A landscape with many peaks, sampled at points; each row gives a point and its height.
From any point a climber steps to the highest of the 2 points nearest to it. It stops when none of these is higher. Distance is the straight distance between rows; heights are no part of it.
j_599 (h 430): [116 178 111 108 150 114 104  63 182  89 111 133 134 126 155 147 126 144
 167 154 140 126 192  71  98 153 135 107 128 118 142 136 129  76 147 131]
j_220 (h 323): [166 161 115 125 118 126 107 153 112 179 114 151  97 148 101 105  72  81
  90 110 121 115 123 140 107  89 121 145 123 154 109 142 165  90 180 110]
j_665 (h 213): [125 120 118 137  76 125 123  55 109 121 177 131 117 113 190 155 125 174
 192 140 146 131 156  67 111 146  99 108 109 158 153 104 107 127 146 116]
j_426 (h 71): [189 112 126 162  46 124 140 148 125 148 153 151  90 134 146  66 147 127
 158 101  67 105 126 131  85 136 132 120 119 153 108 123 127 149 174 147]
j_537 (h 72): [174 115  95  96 109 165 141 109 180 154 132 152 143 131  76 160 171 153
 149 109 164 113  97 128  84 171 119 117 145 118  90 138 153 154 151 127]
j_297 (h 278): [165  97 105 171 145 137 141 166 177 195 163 138 121 107 120  92 152  90
 108 172  83  93 158 119 124 117 123 156 134 146 104 142 163 152 228 123]
j_197 (h 248): [151 103  95 152 128 133 116 103 157 163 164 107 134 141  84 122 141 158
 133 160 114 145 148 138 160 137 120 165 157 114  87  84 120 133 130 131]
j_624 (h 198): [133 123  94  99 126 107 163 185 126 154 124 186 159 117  95  81 125 117
 126 114 144 152  84 133 169 114 169  98 146 133  86 138 111 123 163 118]
j_423 (h 368): [151 152 106 132 127 132 105 176 109 102  99  78  82 109 177 132 130  93
 183 129 161  99 104 149 122 114 138 102 125 161 190  95 106 114 124 141]
j_452 (h 90): [137  97 149 118  92  62 139 180 117 111 113 132 145 177 138  83 129 119
  80 109 139 114 143 143 131 182 103 156  98 167  72  79 178 168 172 117]
j_22 (h 462): [129 138 119 130 204 102 115 141 111  92 117 118  94 100 132 117  92  54
 171 152  99 104 136 131 136  67 157 142 149 140 210 150 111 107 168 130]
j_652 (h 470): [ 81 143 116 153 190 124 105 120 112 115 171 123 158 117 132  94 146 131
 146 123 130 145 153  55 158 110 106 154 136 123 148 114 142 162 158 178]
j_649 (h 130): [159 118 150 139  94 154 118 145 185 105 121 135 169 133 118  91 158 158
 130  92  81 129 164 105 119 126 143 113 150 103  99 115 190 171 169 177]
j_103 (h 398): [129 108 118 186 115 137 131 163 122 131 108 104  81  98 201 123 161  61
 136 201 100 141 151 167 145 108 137 136 153 143 176 110  65 102 128  93]
j_397 (h 67): [ 83  36 154 142  85 101 126 148 144 137 135 106 135 104 125 104 155 102
 172 199 131  58 165 120 160 155 110 154 129 173 167 130 127 184  89 113]
j_538 (h 133): [ 92 120 118 131 136 122 131 101 137 172 144 179 152 141 140 184 152 155
 131 114 145 113 106 111 102 167 110  95 102  97 129 152  86  88 102 144]
j_474 (h 234): [131 112 124 129  83 124 156 135  95 235 131 161 109 121 127 158 145 142
 106 116 127 183  87 168 148 124 168 122 129 140  70 103 121 119 120  75]
j_483 (h 139): [142 150 126 133 132  90 174 140 100  88 145 176 111 154 154  73 104 103
  92 173  89 132 143 155 110 142 107 118 116 144 120 130 109  57 177 159]
j_565 (h 73): [ 94  90 159 130 101 108 103 130 138 126 137  99 119 120 115 118 106 124
 121 165 144  64 134 148 149 167  67 160 118 168 175 128 160 160 118 163]
j_177 (h 343): [120 160 126 138 145 107 104 142 160 136 145  92 100  85 109 101 108 159
 161  94  78 123 120 137 165 107 173  57 150 116 166 135  99  79 181 202]
j_554 (h 204): [179 148 131  73 105 141 152 103 143 114 103 137 201 145 146 129  99 173
  99  82 171 122 106 123  82 146 151 104  96  98  89 116 145 147 121  97]
j_195 (h 439): [188  96 101 172 139 157  93 172 133 182 105  90 131 165 130  98 168  52
 111 116 131  52 147 120 110  88 118 185 131 117 130 107 152 147 118 135]
j_454 (h 82): [132 115 105 165  91 127 121 181 138 175 142 128 102 123 109 127 125 112
 170  81 179 121 120 159 127 142 129 158 128  82 110 123 125 190  64 150]
j_437 (h 116): [159 113 141 102  50 122 141 128 200 125 116 131 151 119 160 104 123 174
 152 129 123 135 134 136 148 149 151  97 138 108 105 108 187 112 148 149]
j_102 (h 247): [166 118  86 160 127  99 123 134 126 141 175 120 144 147 168  96  93 105
 138 119 146  61 141 100 148 112 105 122 104 136 153  91  99 126 149 148]
j_311 (h 127): [139 156 108  97 148 135  69  92 176 174  80  81 103 117 127 194 131 135
 166  79 186 104 138 125 127 128 143 119 157 127 166 143 137 139 155 103]
j_259 (h 364): [ 48 131 141 156 162 108 115 116 106 161 138 101 148 120  88 201 134 107
  72 151 111 106  70 173 169 129  99 156 144 144 152 147 114 128  93 149]
j_618 (h 355): [111  93 164 130 106 153 150 110 100 145 151 143  90 115 124 134 136 177
 142 186  94 170 145 166 149 134 125 109 151 170 139 133 135 105 143 145]
j_967 (h 298): [165 118 120 165 129 161 130 176 130 195 124 144  74 110 132  91 136  82
  91 154  87 120 141 151 122  80 119 143 136 158 132 158 131 109 171 123]
j_24 (h 338): [ 71  79 161 130 121 109 157  99  90 123 187 136 119 136 108 140 127 168
 156 176 102 123 144 119  98 152  82  93 136 218 139 153 128 113 173  98]
j_956 (h 337): [142 156  98 137 136 140 122 169 140 150 144  92  80 108 132 115 101 127
 161 118 134 112  88 133 123  90 141  79 140 155 174 140 121 113 190 160]
j_369 (h 105): [181 102 138 115  75 136 130 157 118 137  89 134  64 158 142 121 116 124
 127 114 212 104 191 154 157 143 122 154  93 151 112 106 126 133  98  87]
j_978 (h 68): [ 69 110 187 166  93  81 129 143 121 129 143 129 145 136 119 123 141 139
 106 113  91 124 118 177 143 180 122 149 121 124 111  87 158 166  95 172]
j_987 (h 43): [176 116  36 113 127 143 168 160 160  88 122 153 131 137 121  81 116  72
 148 157 190 105 124 123 157 132 139 155 136 112 109 143 138 126 115 133]
j_162 (h 59): [143 118  66 134 143 125 152 133  83  92 168  91 113 127  95 121 117 108
 173 145 152 149  87 144 103 139 107 154 139 125 117 114  70 168  92 102]
j_945 (h 300): [ 97 151 131 175 180  99  80 173  95 141 120  66 105 137 128 130 116  83
 125  72 171 100 113 148 125 111 119 133 133 126 166 112  90 141  83 155]
j_977 (h 349): [155 168 162 141  70 130 108 139 108 125  87 174 111 154 179 100  94  73
  80  98 105 132 130 103 107  96 133 151 102 148  98 135 168 135 153 109]
j_986 (h 153): [164 161  86 120 122 140 152 105 109  92 154 123 133 121 145  92  71 126
 125 142 119 170 119  76 140  62 141 138 124  87 113 124 143 106 131 135]
j_383 (h 263): [ 98 170 124 115 149 108 132 149  95 122 140 128 173 128 117  90 118 135
  84 108 148 186  77 100 151 135 133 144 134  99  69  86 153 153 136 140]
j_150 (h 46): [ 48 177 185 152 172 135 117  82 132 123 132 131 172  94 131 165 135 140
 106 110 102 112  99 138  94 157 115 149 108  75 142 153 115 138  42 170]
j_59 (h 436): [ 77 118 145 148 225 119  96 131 116 101 160  94 146 126  89 116 143 142
 115 138 100 157 208  73 147 124 118 130 137 165 127 116 139 131 191 121]
j_144 (h 302): [ 91 118 142 123  86  75 151  93 112  91 172 142 130 157  95 129 123 128
 129 157  80 164 161 102 135 153 139 133 127 172  84 104 123 162 144  82]
j_809 (h 136): [140 187 157 123 169 157 104  61 148 129 123 177 153  93 173  88 130 156
 130  94  91 138 145  85  92 117 153 121  99 101 120 177  89 129 109 115]
j_234 (h 112): [200  86 108 119 118 164 130 164  90 102  98 115  85 157 169  74 117  95
  98 164 186 113 174 138 117 115  87 190  94 144 146 137 117 148 120 104]
j_460 (h 102): [174 166 115 137 171 166 127 108 109 135 146 176 155 141 124  71 185 156
 111 112  80 174  96  61  70 132 123 112 132  90  80 154 108  94 160 145]
j_390 (h 184): [174 113 105  74 113 122 151 110 100 130 129 160 179 182 127 118  77 150
  69 111 176 145  93 118 142 114 112 139 116 101  79 128 153 119 139 114]
j_77 (h 121): [135 169 157 116 144 137 144  87 118 101 144 168 192 105 149 102 154 152
 130  87  57 152  80  88  44 150 143 105 105 107 104 164  99 151 136 108]
j_199 (h 191): [180 167 127 107 157 130 105  80 124 113 107 119 118 131 113 131 100 125
 143  90 142 103 112 137  69 122 143 157 128  77 137 145  65 110  69  96]
j_228 (h 255): [129 134 119 108  99 149 147 114 116  92 154  60 125 106  91 155  93 161
 127 146 110 141  67 159 131 120 109 128 160 139 118  78 163 145 144 126]
j_621 (h 227): [118 106  91 133 101 107 147  88 123  81 176 109 160 140 163 117 103 149
 166 154 149 125 151  88 168 134 123 103 107 141 129  83 101 123 103 138]
j_82 (h 459): [164 137 104 143 169 108 125 141 152  58 119  94 138 124 170 121  98 111
 132 176 114 118 153 119 148  84 102 104 133 102 151  97 155  56 112 178]
j_591 (h 107): [200 126 116 102  33 121 143  90 178  77 134  96 101 140 170  99  93 163
 147 131 138  92 188 121 126 167 117 123  95 113 112 100 159 133 143 120]
j_405 (h 397): [181 101 129 135 144 183 117 179 144 158 106  98 140 167  62 117 152 102
  98  94 133  96 128 150 127  86 129 152 154 129 118 137 152 161 133 142]
j_600 (h 176): [127 160 123  93 182 126 121  87 143  86 128 110 154 101 153 155  67 147
 162  73 169  95 117 132  59 152 120 141  80  70 154 162  79 150  57  95]
j_347 (h 187): [142 200 101 147 145 119 101 134 149  76 103 138 123 140 148  88 130  57
 147  96 154 118 159  70  97 130 153 160 135  96 107 109 136 146 112 134]
j_6 (h 467): [ 85 104  96  87 141  88 138 145 110 133 129 156 116 127 117 175  91 111
 176  95 156 114  72 119 127 107 126  93 110 145 183 175  73 134 116  92]
j_367 (h 389): [ 52 106 107 167 176 112 128 150 121 181 177 125 165 118 112 145 191 146
 101 123 124 144 115 122 142 170 111 117 139 149  97 120 111 151 178 127]
j_105 (h 394): [ 71 137 123 158 197 138 124 125 117 159 144 102 105  96  85 153 163 131
 116 166  85 133 111 163 155 114 122 125 165 150 167 156 104 100 140 160]
j_104 (h 165): [188 166 117  97 108 180 144  90 186 163  85 146 127 108 137 170 139 152
 116 139 112 157 103 140  92 119 159 126 146 102  80 145 164  87 135  92]
j_128 (h 272): [122 130  94 187 164  74  96 144 119 162 155  67 118 131 137 120  94  62
 130 117 137  48  99 151 124 104 111 158 126 152 170 115 100 133 148 139]
j_579 (h 140): [129 118 128 122  97  81 127  91 100  87 119 130 100 155 137 149  84  89
 165  97 187 111 147 138 131 140 142 179 117 103 144 131  88 175  41  87]
j_317 (h 70): [142 133  78 170 107 132 142 165 106 144 165  98 126 109 122  91 108  86
 144 154 147 106  74 153 127 125 101 172 135 116 121 105 118 166  95 161]
j_436 (h 149): [150 137 154 125  94 107 136 167 124 111 104 166  69 143 154  82  96  94
 121 155 145  92 129 159 120 149  98 133  94 157 147 130 125  99 130 162]
j_160 (h 415): [ 67 134 146 135 166  99 121 139 127  92 121 126 117 110 120 102 111 119
 109 164 121 214 208 105 185 120 145 151 144 148  82 100 148 134 163  94]
j_167 (h 228): [194  88 121 134 113 170 130 104 132 156 137 115 115 147 103 163 150 169
 119 118 101 123 116 160 122 108 132 115 143 105 115 103  96 101  77 127]
j_905 (h 175): [144 154 112 105 154 118 105  95 158 137  93 153 143 142 105 141 115 112
 120 137 143 113 113 120 138 117 129 153 142  95 135 135 125  94  95 135]
j_495 (h 129): [126 100 187 135 105 132 148  86  75 113 110 156  90 145 131 186  75 143
 131  99 155 147 159 133  86 141 103 165  93  88 147 119 117 178  37 112]
j_152 (h 369): [ 91 136 149 114 125 110 119 120 134 133 147 141 103  94 132 117 104 193
 180  97 146 139 112 146 133 156 145  53 131 114 175 153  93  87 127 180]
j_484 (h 143): [107 102 127  88 142 129  75  68 161 138  89  84 154 144 131 201 143 152
 156 123 176 113 182  77 133 126 134 138 165 137 155 117 169 120 123  78]
j_689 (h 319): [ 90 104 128 122 104  98 169 114 125  64 163 111 145 130 126 132 135 111
 141 208  64 118 178  96 122 136 123  80 124 196 133 113 130 122 181  79]
j_563 (h 361): [119 131 157 118 160 162 136 150  67 134 111 136  94 142  71 154 124 145
  88 100 161 180  95 165 120 132 123 136 134 135 121 139 138 159 115 117]
j_342 (h 254): [130 160 147 129 125 136 118  94 162 170 132 110 179  91 163 124 143 192
 118  71 120 125 105 143 121 134 174 105 111  71 104 103 113 128  82 137]
j_752 (h 113): [ 89 113 157  89 127 123 126  89 122 186 107 221 145 160 122 189 160 140
  74 137 107 126  95 128 128 136 118  81 103 156 147 183 122  72 141 123]
j_178 (h 334): [ 82 148 162 160 123 107 115 147 100 163 122 106 113 126  80 171 130  99
  79  88  63 101  64 178 129 101 140 128 141 149 123 138 110 136 118 124]
j_193 (h 555): [129  78 114 128 164 138 155 128 132 119 164 132 187 139 140 100 100 116
  84 202 137 124 163  85 172  96  95 136 130 138 151 136 153 100 175 127]
j_948 (h 100): [105 112 183 110 116 132 112  99 141 151  84 156 107 148 120 198 164 138
  95 159 102  98 128 155 120 151  98 103 115 202 143 148 146  75 167 107]
j_955 (h 58): [164 102  73 140  73 120 137 136 163 194 175 143 122 142 130 116 137 135
 150  96 136  87  97 105  99 165 103 120 115 147  95 141 138 168 195 123]
j_356 (h 217): [147 150 146 131  77 114 164 129 104  54 124 118 157 129 158 109 149 150
 138 141  68 196 110 129 114 143 174 117 126 109  91  72 144 140  98 149]
j_491 (h 52): [158  73  96 111 121 130 157 149 167  79 128 174 165 156  44  90 141  84
 153 160 147  91 127 125 145 141 133 152 152 121 126 162 132 160  98 144]
j_72 (h 304): [151  98 153 115  93 141 153 126 108 111 116 129 116 147  81 174 134 113
  98 117  66  99  60 181  97 107 113 105 139 167 136 131 122 128 133 107]
j_897 (h 128): [104 167 139 135 143 139 162 164 117 110 114 185 113 124 132 104 119  96
  87 201  89 152  91 171 136 107 123 140 141 142 131 154 140  81 125 169]
j_834 (h 47): [144 124  69 113 177 142 149 120 109  54 154  78 139 146  72 119 128 101
 133 194 118 169 128 125  97 125 102 185 163 126  97 124 139 171 137 108]
j_11 (h 515): [ 89 135 183  90 129 132 110  90 175  97  91 148 118 125 122 127  78 162
 159 169 166 122 182 104 158 123 157 109 153 112 165 163 164  54  89 146]
j_221 (h 148): [180 184 147 108 123 153 126  80 198 122  83 178 140 114 159 121 105 122
 110 125  64 125 139 113  78  96 168 130 121 117  99 159 124 102 110 107]
j_13 (h 88): [110 118 152  97 141 139 106 137 139 103  75  77  96 119 114 204 124 116
 114 179 125  98 115 175 124 119 104 113 150 196 177 140 184  84 157 115]
j_81 (h 509): [142 108 135 147 146 122 143 152 145 104 165 112 152 116 168  83  83 151
 105 160 100 140 166  96 177  81 110 102 127 115 143 103 193  85 168 207]
j_691 (h 365): [124  94 138 120 127 194 132 169 119 162 127 103 116 121  68 149 151 140
 114 135 144 149 105 172 153 109 105 152 162 141 133 160 175 176 128 158]
j_473 (h 208): [130 187 104 171 151 141  97 134  93 119 148 141 145 114 146  91 132  51
 132  96 101 140 118  51  82  93 153 154 118 136 112 102 117 161 148 124]
j_496 (h 385): [ 90 115  98 134 158 117 117 174 149 209 131 145 154 142 135 193 196 112
 106 113 187 106  99 131 141 161  98  87 109 174 106 129 106 137 178 101]
j_763 (h 396): [108 118 150 143 144 156 145 203 108  99  99 135 117 125 132  76 154 130
 101 141 130 217 166 149 149 119 144 135 134 142  84 111 143 151 143 116]
j_362 (h 395): [114 168 155 127 176 162  90 118 101 127 123  94  76  96 101 156 147 162
 130  85 128 162 102 141  95 133 140 121 149 116 169 160  99 141 127 130]
j_778 (h 285): [105 147 117 123 119  71 133 103  99 137 176 173 148 140 118  96 102 134
 116 117 130 177 115 100 148 136 124 151 114 114  72 115  97 152 120  86]
j_191 (h 434): [ 92 116 110 168 149 134 131 175 152 169 169  67 146 122  95 131 164 129
 112 127 115  83 106 161 153 132 118 103 144 146 142 122 118 141 174 185]
j_929 (h 409): [154 125 109 103 161 147 108 130 123  65  84  87 125 140 199 156 168  88
 168 165 148 111 139 108 108 104 119 114 150 117 189 111 135  86 103 155]
j_993 (h 147): [150 128 136 125 146 151 128 139 140 114 131 128 152 150 103  96 135 169
 104  86 126 110 144 131 112 135 108  99 142 102 136 143 145 125 163 204]
j_551 (h 262): [109 108 127 165 145  92 122 120 189 180 146 136 135 147  94 116 128 117
 113 163  68 105 178 128 180 139 140 150 145 153  93 100 155 112 193 116]
j_435 (h 256): [108 140 136 135 123 128 127 116  97 219 166 154 135  94 128 140 153 185
 125  80  95 185  80 121 168 105 151 107 115 105  98 150 108 115 116  97]
j_564 (h 229): [147  97 128 115 105 106 142  90 168 122 138 135 192 128 156 112 106 186
 156  67 147 116 135 100 131 138 164  86  99  68 101 103  91 127  88 106]
j_815 (h 373): [139 164 122 147 101 100 142 118 134  80 141 170 114 142 160  94 101  59
 109 165  77 119 169  73 121 112 120 160  99 140 115 131 179 150 157 132]
j_284 (h 110): [153 170 142 132 128 182  80 119 151 185  95  69 103 135 113 194 152 168
  90  77 173  88 146 173  96 142 122 134 145 132 133 141 161 133 144 145]
j_321 (h 168): [156 126 112  62 144 155 115 128 123 119 112 108 164 153 112 143  73 159
  97 101 210 162 148  94 172  92 114 129 136 123  98 114 187 134 159  98]
j_169 (h 333): [ 84 162 145 176 159 142 110 204  61 164 131 105  79 118 125 124 130 115
 118  77 212 149 123 164 113 136 106 144 111 117 127 138 109 169  97 180]
j_209 (h 117): [101 183 140 160 151 136  98 171 133 160 101 130 116 112 124 111 137  63
 105 145  98 134  85 147 152  81 149 153 148 122 143 131 125  95  93 179]
j_908 (h 481): [148 102 126 125 132 129  94 148 140 187 114 138 106 138 147 121 168  73
 110 156 147  92 169 129 138 136  83 204 130 162 137 142 148 165 140 124]
j_467 (h 328): [108 114 193 137 142 149 109  82  83 114 143  81 112 106 123 143  88 231
 106  28 110 145 163 157 102 123 124 117 111  85 143 131  93 148  99 133]
j_942 (h 235): [ 95 150 167 132  88 135 140 105  77  77 142  99 129  92 136 159 112 137
 147 133 116 183  77 124 131 133 130 140 143 125 117  70 148 190  83 130]
j_455 (h 164): [ 83 124 157 119 145 162 140 148 132 101 124 129 173 124 116 127 148 183
 122  76 157 100 115 150  83 178 126  72 119 101 168 182 133 135 124 218]
j_343 (h 200): [157 140 100 123  46 121 166  81 125 130 150 152 106 122 184 159 147 123
 159 151 125 135 120 104 120 174 142 117  93 158  84  95 117 137 139  82]
j_875 (h 510): [155 153 103 113 153 106 104  84 134 109 128 140  91  94 172 118 130  90
 203 124  72 128 144  67 123  76 176 119 142 115 189 155  91  91 143 116]
j_287 (h 370): [132 137 150 147 118 168 132 214  72 135 113 103  99 125 157  89 145 144
 121 105 180 177 138 158 154 126 138 112 126 125 115  74 125 158 106 153]
j_57 (h 215): [142 125 111  96  92  93 158 178 147 190 102 196  98 157 105 120 133 118
 130 126 142 149  99 187 150 141 184 112 128 155  79 138 124  88 161  77]
j_207 (h 514): [ 93 124 112 127 157 144 143 131 104 110 169 120 166 132 125 106  90 134
 111 170 184 143 121 108 169 119  79 156 139 127 141 129 174 137 142 179]
j_416 (h 546): [106 116 189  98  72 154 120 114 193 132  73 152 146  99 122 140 104 141
 171 162 161 104 141 139 143 145 147 134 140 117 166 172 191 125  78 165]
j_181 (h 366): [104  98 138 131 189 134 136 125 123 120 103 116 131 123 106 161 148  94
 110 195  80 152 147 155 146  97 132 133 162 154 143 129  90  94 120  82]
j_938 (h 124): [164 103  74  94 120 167 175 164 110  91 126 129 122 135 161 117 127 110
 127 166 191 136 159 109 136 129  95 124 101 169 125 123 117 141 175  79]
j_692 (h 199): [110 133 168 123 123 125 136 135 111  78 102 102 172 123 147 140 171 186
 131 129  96 158 102 154 136 162 161  68 133 102 135  65 142  96 103 163]
j_464 (h 367): [116 117 110 187 129 121 134 144 116 163 129 131 114 125 164 123 153 103
 126 147 129 140 145 150 164 119 146 122 127 151 111  67  60 114 114  90]
j_745 (h 37): [ 86 171 189 128 109 110  95  69 170 119  89 131 169 103 158 185 114 124
 141 126 115  96 106 146 128 132 152 136 132 111 164 118 120 141  53 132]
j_257 (h 374): [129  95 157 159 107 159 144 143  94 150 126 106  60  90 163 137 145 113
 133 206 116 140 124 200 143 119 100 135 117 166 183 131 100 122 111 140]
j_238 (h 150): [ 92 131 156 131  93 100 135 142 101 124  98 176 101 121 162 147 110  82
 144 127 184 124 110 132 150 166 125 154  94 141 136 143 139 166  67 122]
j_687 (h 429): [109 109 115 140 156  94 130 124 121  89 118  98  67  76 185 115 129  62
 175 208  80 128 182 156 116  99 134 160 152 150 180 151 128 123 145 120]
j_672 (h 305): [105  88 159 117 141 132 147  94  84 120 181 107 164 117 122 133  99 243
 110  65  94 171 119 123 134 134 119 111  90  55 131 141 100 131  69 102]
j_171 (h 92): [163 148 131 112 130 190 136 151 168 175  86 124 125 145 116 160 189 181
 106 104 170 145 129 161  83 181 133  93 144 114  93 135 183 114 166 147]
j_32 (h 83): [165 150  98 152 101 125 151 113 160 146 145 198 129 139 123  89 184 113
 148 117  62 129 117  99  65 145 141 107 126 129  82 140  98 122 187 144]
j_657 (h 96): [164 141 106 126  93 154 107 166 135 176  83 153  94 153 116 101 124  91
 120 119 203 124 126 150 144 120 153 159 126  94  86 112 141 126  69 112]
j_683 (h 61): [125  59 122 136  86 131 130 135 171 108 132 123 172 133  87 112 158 110
 165 145 135  78 145  81 148 151 118 145 142 138 116 123 168 199 106 140]
j_451 (h 155): [ 95 148 151 111 193 126 119 107 119 119 109 150 151 128 139 162 121 163
 118  66 165 127 120 114  87 180  98  88  74  80 143 149  74 109  86 104]
j_653 (h 57): [ 34 114 155 162 113 125 144 121  96 120 157 121 171 132 121 183 143 150
 101 104  89 123  91 140 104 175  89 135 110  93 125 139 139 164  90 167]
j_25 (h 209): [189 146 108 148 123 146  94 105 114 138 119  97  69 150 128 122 123 138
 149 103 109 152 163 139 105  97 151 145 139 107 109  95  92 109  98 109]
j_249 (h 410): [127 123 121 109 134  99 109 109 152 127 127 125 104 105 118 175 113 160
 184  90 107 100  67 133 114 135 154  63 109 127 179 160  53  91 112 102]
j_570 (h 280): [173 126 128 112 150 153 151 118  87  81 128  74 131 128  90 158 104 131
  99 136  60 123  65 149 129  63 124  91 149 152 145 101 111 101 146 101]
j_3 (h 166): [161 155  93 103 155 160 121 133 125 134 127 134 123 101  99 104 120 145
 133 135 111 209 105  86 173  79 158 154 152  94  81 139 133 102 115  73]
j_322 (h 358): [ 78 136 155 156 143 145  95 120 113 143 129  72 124 105 114 180 154 211
  95  54  96 108 140 154 102 149 131  89 131  85 144 165  92 165 126 162]
j_33 (h 78): [ 79  95 168 109 128 120 146 129 113 100 121  95 111 119  98 146  83 111
 107 241 142 111 125 183 144 136  84 164 141 174 173 142 157 104 123 113]
j_30 (h 79): [117 106 156 143 104  73 133 122 111 115 134 116 159 172 109 135 156 181
  86  88 111 144 144 170  90 182 122 150 136 124  83  80 156 142 155 133]
j_137 (h 466): [156 189  80  87 154 116  99  62 171  79  97  95  91 114 192 144 129 124
 186 129 103 124 172  92 100 114 176 124 130  74 154 134 102  69  99  99]
j_748 (h 236): [141 158  92 150 153 138 125 173 108 141 143 144 178 138 114  70 104  86
 104  78 151 141 109  63 153  81 158 144 126 101  85  92 149 164 161 120]
j_122 (h 399): [157 181  92 111 139  98 133  83 177  86 129 176 118 146 136 128 110  81
 136 162 119 128 173  65  97 120 119 142 114 128 124 190 167  95 160 128]
j_509 (h 342): [118 128 109 134 177  73 139  95 125 102 130 146 149 155  99 131 151  46
 117 182  59 116 172 107 149 102 161 162 131 143 130 120  69 113  97  64]
j_535 (h 183): [151 177 103  97  96 119 165  75 171 113 124 136 147 117 145 146 146 159
 144 162 125 163 115 115  96 187 156  97 119  97  70  98 146  96 139  95]
j_146 (h 180): [ 55  95 168 122 119 124 134 147 121 115 136  86 192 132 106 151 165 202
 111 108 137 105 113 150 153 156 138  63 149 107 161 133 150 109 103 201]
j_940 (h 588): [ 89 103 193 113 101 162 127 161 124 149 101 163  96 116 104 152 146 130
 151 124 200 133 125 155 168 125 129 121 138 133 186 190 168 156  60 179]
j_833 (h 341): [129 109 105 159 118  95 118  82 113 152 144 125 113 118 158 152 140  85
 151 150  57 132 158 109 154  75 152 164 138 168 128  99  71 141 134  68]
j_237 (h 138): [168 135  87  95  97 163 173 138  89  80 158 150 144 124 160  77 100 131
 139 136 149 163  98  93 123 113 114 117 116 139 110 125 145 153 175 136]
j_399 (h 98): [152  71 138  88  45 106 153 155 133  69 124 122 127 162 133  89 125 142
 142 121 158  99 182 117 129 169 122 101  93 162 109  99 165 167 160 107]
j_418 (h 446): [ 89  82 148 144 147 123 114 188 135 184 107 137 109 138 113 148 173  97
  88 133 200  88 152 159 132 181  76 137  98 171 140 145 116 169 139 104]
j_645 (h 154): [159  85 100  87 149 157  93  97 134 126 119 132 129 171 124 152 133 148
 138 132 198 134 187  85 136 109  98 156 149 147 138 136 141 116 145 109]
j_70 (h 179): [163 134 121  73 144 121 133 147 153 119 106 157 177 141  61  82 128 156
 103 101 112 174 111 104 169 117 173 114 151  85  67 135 153 103 149  91]
j_258 (h 161): [106 153 138 120 137 115 123 126 144 121  93 213  91 145 149 130 120  88
 145 176 176 127 144 116 155 142 118 150 121 141 156 163 130  83 101 152]
j_876 (h 536): [108  82 160  97 120 122 109 128 126 150 103 161 109 119 111 169 135 127
 168  63 172 123 128 125 149  88 138 120 123 119 194 189  96 137  67 132]
j_494 (h 282): [ 88 149 144 137 144 108 134 125  98 158 165  97 179  90 146 112 135 200
 126  39  85 157  72 135 153 147 159  92  93  54 124 150 104 107 100 110]

Call two points neighbours if one is among the 2 nearest of the other. Go from one point of each pair to the other, from neighbour to neighbour, staying as high as possible. Name the lowest point that can't be avoided.
j_362 and j_105 => j_563
j_908 and j_103 => j_833
j_191 and j_908 => j_496
j_940 and j_193 => j_956

Where does a climber stop that starts at each point below?
j_491 => j_199
j_473 => j_103
j_150 => j_105
j_621 => j_193
j_426 => j_193
j_993 => j_105
j_25 => j_875
